Points on a hilly landscape, in no order, each with its height.
From any point a ball rolls to the lowest of the 2 points nearest to it. It stops when none of these is lower. Distance is the straight distance between rows; heights are no part of it.
Goki (h 6.29): [153 116  97  76 113 107  84  98 124 114  40 125  59  92 103  64  97  64
 138  98  68 107 145  46 115 117]
Mogo (h 5.75): [149 130 114  72 103 104  73 125  94 142  62  99  78  99 110  85 114  91
 134 114 123  98 143  66  89 106]
mupur (h 7.06): [133 100 133 126  68  88  93  84  37 161 131  78 100 138 145 122 123 128
  77 108 118  80 123  94  62 124]
zimo (h 6.69): [ 72 105 107 119  82 110 109  74  69  97 151 125  84 111  91 138 116 144
 125 123  47 115 112 107  84 138]
nin (h 5.09): [ 88  55 113 142 109 100 100  56  88  61 125  92  93 134 121 105  90 114
 104  68  54  38 103 146 104 133]
Mitu (h 6.28): [ 56  68 102 130  76 113  96  96  46  97 117 102 118  66 151  70  93 145
  81  67  91  89  55 144 141  81]
lod (h 2.26): [108  66  96  97 120  82  66  76 121 104 108  88 109 121  99  74  88  75
 100  89  98  81 126  82 105 106]
gabof (h 2.79): [133 116  82  42 129 114 109 167 149 102  92  52 148 140  77 117 104  64
  91 118 161  82  91 112  53  90]
notu (h 4.64): [123  76 142 118  96  73  74  84  55 163  76 102  80  80 144  76 104 133
  75  91 186 126 104  72  88 107]
kodo (h 3.44): [ 36  41  91 121 117  83  90  90 116  54 131 101 102  98  81  82  79 118
  56  63 111 106  60 125 122  92]
megu (h 3.78): [152  87 112  61 116  61  61  96 150 111  82  73 116 142 109  89  78  35
  94 101 137  53 160  49  85  61]
bove (h 4.42): [ 66 136  95  88  97 101 121 121 125  97 104 131  73  62  66 103 105 121
 121 127  95 169 106  81 100 105]
Fum (h 3.62): [119  96 135  99  93  96  89  97  72 141  69 121  70  66 121  72 119 125
 107 103 148 135 104  60 107 103]
Subi (h 5.25): [129 122 114  59 102 110  99 135 111 123  81  95  90 110  85  92 115 106
 125 133 130 116 120  81  61 105]
mezok (h 8.11): [121  81  66 107 135  90  97  81 155  72  94  96  79 126  75 104 111  40
  99  84  46  67 107 108 113 101]
dite (h 3.67): [144 125  97  57 109 115 103 136 115 104 107  52 150 118 106 117 106  64
 105 118 135  87 104 101  70  85]
tifal (h 7.75): [ 26 127  96 105  87  60 102 139 119 102 113 135  72 102  63 129 110 148
 106 107 143 164  58  93  74 114]
Mena (h 8.31): [136  88  70  93 128  86  97  78 156  76  71  68 109 147  74 121 104  30
  87  88  60  31 106 121 111  76]
bulon (h 6.19): [171 155 101 101  65 136 105 130  74 116  73 104  82 111 117 137 129  99
 134 120  62  78 141 123  73 114]
kadur (h 8.67): [ 32  92  81 105 105 102 125 129 118  67 137 113 124 102  74 133 122 125
  75  89 123 128  54 136  94  93]
simet (h 5.42): [125 173  95  73  94 136 121 147 107 110  74 131  67  74  75  95 124 120
 153 135  92 130 129  93  85 106]
Sevov (h 5.46): [107  83 121 117 100  95  81  52  69 116 116  61 131 118 135 100  76  74
  97  99  81  62 133  75 103  93]
nal (h 9.04): [ 77 108 107  97  97 107 116  94  76 125 175  84 134  98  73 141  72 112
 100 138  66 145 103  77  64 107]
nagek (h 7.04): [ 41 104 120 130  80  84 125  88  68 119 145 136  93  87  91 134 110 157
 119 104  74 153 105  89  82 121]
faf (h 5.06): [ 41 102 113 119  81  91  81 103  63 125 119 107  89  47 113  71  75 135
  58  97 124 156  57  93 163  80]
nus (h 6.76): [ 63  48 127 148  94  90  93  50  63  94 119 111  75  81 113  78  76 154
  93  79  85  88  93 120 126 113]
doto (h 6.01): [ 68  67 109 132  79  94  83 107  60 104  93 102 109  67 155  56 107 148
  79  83 145  81  44 149 123  87]
tena (h 4.55): [138  96 136 111  89 104  68  73  69 118  71  68 121 121 153  92 108  86
  82  85 134  45 133  88 103 110]
buken (h 3.43): [174 155  77  95  91 134 114 157  95 111  18 110  75 108 106 114 139 101
 140 103 114  89  96 134  78 104]
Boza (h 8.90): [ 88  94  86 103  91 102 116  80  91  86 171  85 148 121  64 135  79  92
 111 127  45 110 105  91  92  93]
lipa (h 7.03): [ 52  28 138 142 106  64  64  55  94  75 115 115  72  75  92  67  57 128
  78  67  96 106  89 100 124 115]
tuzel (h 5.10): [107 170  97  83  81 129 126 147  85 113  69 127  87  41  99  71 113 117
 140 131 106 145  99  93  96  92]
mege (h 2.80): [ 60 139  75 101  82 130 157 117  87  85 158 101 153  80  78 129  94 126
 118 138  61 147  67 123  84  94]
Ronid (h 4.54): [ 96 139 101 110  80 146 145 115  43  88 130  70 173  92 155 119 100  88
 103 103  80  99  85 116  94 105]
diro (h 6.93): [ 94  98  85 130 106 115  89  80  94  73  43 136  55  53 117  64  99 100
 113  53  70  91 101 118 155  93]
ziv (h 7.74): [110  83  79 139 118 104 107  52 107  62  83  89  96 120  94 113  97  68
 111  56  31  52 117 144 124 107]
larit (h 6.09): [166 148 117  65 105 118  83 127 108 124  31 101  74  89 107  66  87  69
 134 124  83 104 144  40 106  93]
pela (h 3.97): [ 79 122  97 103  87 144 151  98  54  96 173  46 183  74 117 105  85  92
  99 119  73 127  70 104  95  98]
Vigi (h 7.14): [ 72  81  74 120 130  98 111  62 118  58  96 113  93  61  95  56  69  57
  88  76  75 109  78 102 187  81]
kati (h 8.47): [ 38 117  66  82  96 101 122 150 141  71 112 107 104  97  88 130 140 127
  88  93 159 124  39 143  85  97]
tep (h 4.82): [142 119  86 103  95 128  95 104  89  99  53  74 122 102 128  99  99  74
 110  76 113  62 113  98 117 105]
fim (h 8.59): [118  65  70  83 128  71 102  54 147  80  99  51 124 145  61  86  82  30
  87 111  74  69 103  58 136  69]
kise (h 3.95): [ 38  76  73 104 114  94  95  99 134  53 109 127  84  79  91  87 106 108
  76  78 115 115  54 131 151  88]
benim (h 7.41): [ 53 108 115 112  84  75 104 104 102 118 115 155  76  88  80 131 126 160
 115 116 119 144  95  97  79 120]
rolor (h 6.49): [ 69  85 109 141  95 105 117  62  69  82 114 106 112  73 143  75  94 140
  95  68  76  96  77 123 135 108]
zula (h 6.51): [153 104 107  85 111  88  66  76 137 116  53 103  73 112 109  69  80  43
 110  92  59  78 163  46 107  90]
Patil (h 3.19): [144  90 101  62 114  78  74 101 152 108  82  78 102 136  84  78  89  47
  89 115 108  81 127  52  86  85]
Vefo (h 6.15): [ 84  77 126 118 104 110 105  73  64  95 148  86 125 127 111 123  94 124
  96  94  76  86 107 101  92 119]
nav (h 7.22): [ 59  63 101 103 117  89  83  65 119  65 100 132  78  58  76  71  61  82
  67  77  94 106  82  99 172  82]
Keger (h 3.94): [ 83 118 110  81  99  95 107  95 120 115 116 132  71  83  49 108  96 114
 135 128  65 156 136  58  78 115]
Mosi (h 7.01): [116  96  82 126 102 124 101  75  82  73  46 102  91  66 130  68  76  85
  98  60  58  85 107 111 158 104]
Zota (h 3.11): [132  63 122  99 120  83  62  73 121 110  69  72 103 122 118  65  71  59
  77  78 131  50 133  78 111 104]
kedu (h 6.24): [126  66 136 128  87  69  87  86  46 168 124 104  90 138 129 130 138 147
  80  96 159  71 111 103  40 131]
ribiz (h 5.64): [ 79  66 112 131  91  97 116  51  67  75 155  97  92 128 111 125 111 146
  97  74  58  68 108 134  94 138]
faveg (h 6.81): [100 112  80 103 103 105  87  80 124  92  60 150  52  60  95  60 109  94
 111  79  85 106 107  80 151  93]
siza (h 3.99): [ 64  25  90 120 138  78  96  62 142  36 118  97  79  99  74  83  74  98
  63  66  84  71  65 144 136  97]
Bibud (h 7.92): [123  75  71 138 132  90  91  64 152  71  60 103  69 124  87 116 104  53
 106  63  39  47 121 132 128 106]
Leg (h 3.79): [126 102 101  54 123 102  94 110 133 109  79 104  96  98  68  71  81  52
  96 125  98 115 111  39 111  89]
fusu (h 4.99): [121 126 117 114  70 136 117 100  35 116 113  64 164 109 164 128  98  87
  95  90  82  75 104 124 101 116]
vokeg (h 5.14): [ 92  42 139 124 107  73  78  86  64 143 104  97  84 128 109 108 117 153
  77  77 164  88 100 105  49 122]
lenal (h 4.23): [116 100 105  45 130  72  78 117 151 113  95 117  73 100  38  80  73  70
 101 151 113 143 117  29  79  97]
Zafa (h 3.87): [ 82  46 128 118 122  84  79  87  99  93 104  94 102 130 102 103 112 130
  72  75 157  87  90 118  86 116]
gabos (h 4.68): [114 107 112  51 118  90  83 137 138 110  87 121  73 107  58  91  97 105
 105 126 136 141 111  54  59 103]
sidu (h 6.67): [108  98  76  71 122  87 102  94 141  73  70 139  52  80  66  70 102  74
 100  94  82 114 107  67 129  98]
gaz (h 3.37): [ 83 113 124 101  98  81  91  84  87 144 119 117  66  72  78 110  79 117
 122 138  72 148 135  50  76 116]
duveg (h 4.47): [ 75  33 108 122 126  94  88  48 114  46 129  92  93 111 102  75  75 100
  79  68  75  49  89 148 112 117]
siz (h 2.05): [ 58 114  84  98  58 119 144 152  71 100 117 114 115  83 113 123 150 152
  96 116 142 122  38 136  68  92]
Tiku (h 4.31): [ 76  79  74  95 118  96 108 103 137  65 110 114 108  81  77  93 110  83
  75  91 108 121  79 114 123  90]
remag (h 7.13): [130  97  92 107 103  91  70  85 111  76  81 106  73 139 106 116 120  81
 112  83  92  53 127 117  93 118]
Panef (h 2.72): [172 168  79  81  95 152 113 161 124 103  28  81  89 132 102 122 101  81
 126 114  77  93 102 121  69  89]
votu (h 8.71): [108  78  78  77 115  72 106  75 127  85 136  72 146 136  58 107  89  59
  98 110  82  92 104  74 115  92]
biti (h 8.48): [146  71  79  84 131  65  98  72 160  76  67  47 121 136  84  93  86  21
  86  83  76  38 120  85 126  68]
birul (h 7.08): [102  98  78 114 114 112 107  70  87  67  82  94 118  58 114  47  63  57
  88  72  58 109 101  88 182  82]
dedi (h 2.14): [ 44 142  87 111  65 135 138 130  72 100 145 107 130  48 106 112 104 134
 113 132  83 160  54 122 104  92]
govo (h 8.02): [ 39 128  97  71 104  80 112 155 138 107 113 116  99  83  37 129  99 124
 103 119 163 159  69  94  49  96]
Bas (h 1.16): [ 96  77  93  95 121  97  72  79 118 110 110 114  77  98  82  93 106  98
 116  99  83 112 127  67  83 115]
fab (h 6.57): [157 146 114 114  68 119 108 128  40 149  87 116  96 106 122 134 124 121
 133 126  96  76 123 117  68 120]
sus (h 1.19): [ 31 134  82 113  57 121 152 137  85  92 137 124 119  74 109 128 119 159
 109 116 105 138  35 146  91  99]
gibo (h 4.69): [ 35 119  96 114  59  94 108 130  61 143 114 128  83  42 130  98 105 159
  77 122 128 150  49 112 150  82]
vafo (h 4.43): [147  85 136  80 108  66  52  77 121 127  97  74 104 138 119 115  77  53
  94 107 115  75 152  34  55  67]
pomer (h 4.10): [ 62  94 113 113  60  96 114 109  46 141 114 119 103  66 131 103 121 158
  85 105 126 139  54 108 106  96]
zuvet (h 6.80): [144  89 101 108 100  94  65  67 122  96  75 117  57 123 103  86  94  73
 118  86  62  43 152  83 109 104]
Tol (h 7.24): [ 54  46 111 106 122  76  74  54 129  73 102 134  62  84  74  68  77 108
  76  73 100 106  93  93 134 107]
Bubu (h 2.35): [ 96 118 127  98  93  93  97  95  67 148 103 111  79  78  96  94 110 134
 121 128 109 141 112  56  84 118]
rumid (h 5.67): [ 94  52 133 140  77  88  72  83  51 113  82 102  92  62 151  40  87 129
  58  74 137  91  73 121 135  96]
Gozop (h 5.81): [134 155 102  85  80 131 117 117  82 111 111 112  75  92  90 125 114 118
 150 129  72 105 133 105  77 106]
Gozav (h 3.82): [127  67 140 101 113 102  55  76  96 114  50  67 121 121 149  68  87  73
  74  65 168  47 125  91 103 103]
Lim (h 5.07): [129  99 116 112 104 104  82  69  69 109  89  76 106 106 139  93 102  86
 109  78  92  63 128 100 112 108]
balo (h 5.36): [ 62  75 129 130  86  81  58  82  68 120  89 115  77  54 133  53  86 127
  69  86 142 127  72  88 145  85]
gada (h 7.05): [162 123 135 121  54  97  93 113  40 152  99  93 102 131 141 141 127 112
 101 122 113  63 132 106  53 126]
gub (h 8.81): [109  90  81  86  98  84 117  78  98  90 157  53 163 139  54 120  63  69
 104 132  66  98 103  71  92  77]
tuvab (h 0.99): [156 152  65  50 118 122 127 172 148  89  56  54 143 133  78 119  89  33
 100 121 109  67  99 107  81  68]
Kon (h 5.86): [110  72 124 123  94 100 107  65  58 111 150  59 153 134 132 110  85  94
  76  93  69  76 115 110 102 108]
Nivap (h 6.48): [142 112  78  74 123  97  95 109 147  86  45 120  38 106  77  84 102  61
 126 101  68  98 127  71 107 109]
patun (h 1.88): [135 132  52  42 142 115 125 174 154  89  89  52 133 120  61 119 111  36
  98 130 127  90  72 128  67  72]
bave (h 4.36): [143 118  79  82 105 115  98 124 113  90  81  75 123 128 108 115 110  71
 107  80 117  67 115 111  81 108]
nak (h 7.48): [120 106  77 132  95 108 104  70  97  71  90 100  84 149 109 140 125  88
 104  77  46  43 126 145  97 126]
muta (h 8.26): [ 60 127  71  65  97 105 125 167 147  85 110 108 121  95  53 134 129 130
  95 118 168 144  49 130  55  84]
dof (h 8.84): [ 45 101  66  95  90 104 141 119  94  49 155 104 129 114 102 149 142 140
  86  83  96 110  47 173  75  93]
gibed (h 4.79): [ 73 166  92  73  86 127 127 154 120  91  84 138  73  49  73  96  95 108
 123 142 108 163  92 108 116  77]
lazin (h 1.87): [165 165  88  61 111 129 113 164 125  96  69  65 120 140 101 127  88  60
 113 130  91  73 115 109  58  61]
lak (h 3.17): [ 77 114  97  96  53  96 123 141  63 137 108 129 106  77 130 113 141 155
 107 119 157 119  56 136  89  93]
vege (h 4.83): [ 79 104  86  84 107  99 107 116 131  97  98 124  89  93  81 101 115 108
 103 101 131 136  85  89  93 103]
roga (h 2.54): [ 81  68 118 112 105  82  82  79 103 108 104 117  75 108  83 101 102 128
  92  83 124 108 115  92  73 114]
gozu (h 3.42): [ 58 108  86 102  84 123 151 115  70  73 169  77 181 104  99 117  91 111
  87 116  73 124  46 124  87  94]

For each start below, name the point where the ball stops.
birul -> Patil
mezok -> Patil
Kon -> Bas
larit -> Patil
gada -> Bubu
Mitu -> sus
fusu -> sus

Call two points neighbours if one is among the 2 nearest of the other. Go from one point of each pair to the other, from neighbour to neighbour, staying as low as possible. Name the highest point that can't be avoided.
Bubu, sus -> Kon
Bas, tuvab -> Lim
Bubu, kodo -> vege
Bubu, Bas -> vokeg
Patil, kodo -> Tol
